Points on a hilly landscape, in no order, each with its height.
From any point a climber takes the steepest step (rise divided by distance) to one of its 5 nearest points. It stops when none of these is higher. Distance is the straight distance between rows; heights are no part of it.
gusav: [172  62 134 109 107  69 125 175  43 151  70]  (h 541)
sebu: [163 113 129 114 155 121  82 103 129 120 148]  (h 671)
Nilez: [181 124 158 133 163 150 103 117 157 125 148]  (h 619)
Sofal: [119 155 170 192 125 200 196 143 153 130  74]  (h 305)
totu: [ 83 158 114 149 135 157 148 117 166 130 144]  (h 419)
meru: [107 127 112 102 114 104 121 117 120 120 148]  (h 277)
dep: [144 132 136 122 145 134 108 112 161 123 156]  (h 64)
fekov: [ 84 172 128 174 145 190 166 127 178 150 117]  (h 478)
bim: [160  94 117 107 136  86  69 112  75 118 136]  (h 695)
sorat: [142 139 142 130 149 148 129 121 167 121 149]  (h 737)
lolo: [118 161 162 184 134 194 187 142 173 135  91]  (h 343)
Lefa: [ 51 172  89 150 131 152 146 118 146 141 139]  (h 669)
zudeb: [114 136 119 107 126 116 119 110 141 116 154]  (h 89)
tabo: [ 32 170  81 148 125 149 135 119 135 148 135]  (h 442)
sonok: [176 130 152 129 162 149 107 118 161 125 150]  (h 697)
Lev: [113 145 123 127 137 136 133 114 157 120 159]  (h 25)
Ruku: [ 93 142 101 113 115 114 133 119 132 122 153]  (h 798)
rira: [142 109 117 100 125  91  91 112 100 118 149]  (h 360)
zopok: [108 105 106 100  71  75 145 154  82 137 107]  (h 313)
Gik: [ 71 133  90 111  82  97 143 136 106 132 124]  (h 162)
gada: [154 147 183 175 124 190 180 144 164 116  95]  (h 668)
tafil: [152  98 117  94 122  76  84 119  76 125 131]  (h 516)
vozip: [138 151 185 181 114 196 197 146 144 111  75]  (h 370)
peba: [ 87 136 103 105 100 102 130 123 119 126 142]  (h 369)
togab: [ 97 150 118 139 137 149 146 115 162 128 149]  (h 267)
Bonot: [159  67 134 108 100  75 150 183  65 159  72]  (h 661)
sot: [186  97 125 124 179 120  46 102 105 119 138]  (h 734)
tif: [ 93 126  99 107  91  90 134 137 101 125 131]  (h 230)
silif: [131 151 166 173 133 192 178 142 172 124  98]  (h 429)
beged: [100 162 131 158 145 177 166 123 179 135 130]  (h 445)
tadok: [169 106 119 113 164 108  62 105 106 123 147]  (h 735)
monor: [127 105 119  99  98  80 115 133  79 127 123]  (h 307)
did: [142 146 152 148 143 171 151 132 183 125 131]  (h 164)
fosa: [ 84 150 102 120 124 127 136 121 149 121 151]  (h 329)
sese: [ 43 155  84 130 100 116 142 130 120 132 133]  (h 71)
movo: [147  83 121 106  90  73 144 174  65 152  80]  (h 548)
berin: [136 117 123 104 132 107 104 113 122 119 155]  (h 65)
Bami: [125 128 118  97 121 106 111 111 123 117 155]  (h 58)
Rere: [161  90 116 103 118  71  84 131  56 128 112]  (h 432)
luza: [ 74 170 112 160 149 169 155 120 173 143 132]  (h 658)
Munis: [169  62 136 109 106  70 133 175  58 154  72]  (h 592)
papiv: [154  81 124 101 102  68 104 145  53 133 102]  (h 347)
Fum: [158 123 133 114 150 127  99 110 137 119 158]  (h 459)
Nuve: [155 144 167 152 148 172 155 132 175 121 132]  (h 265)
Tik: [132 107 119  94 107  82 101 121  94 119 135]  (h 302)
Kupe: [191 118 151 132 172 147  78 114 143 123 145]  (h 694)
lun: [ 65 159  89 133 116 135 142 119 146 135 145]  (h 337)
vabem: [182 108 129 119 169 125  59 105 115 120 148]  (h 778)
pazo: [116 107 110  99  84  79 131 145  79 129 116]  (h 249)
vimu: [172 142 192 160 135 182 164 142 162 116 106]  (h 460)
Rigo: [164 134 150 132 159 159 123 124 168 116 145]  (h 413)
tenel: [118 154 146 165 142 184 171 132 183 132 122]  (h 316)

For each start below, name the point where the climber stops.
tenel: Lefa
Fum: vabem
pazo: Bonot
Rere: vabem
tafil: vabem
totu: Lefa
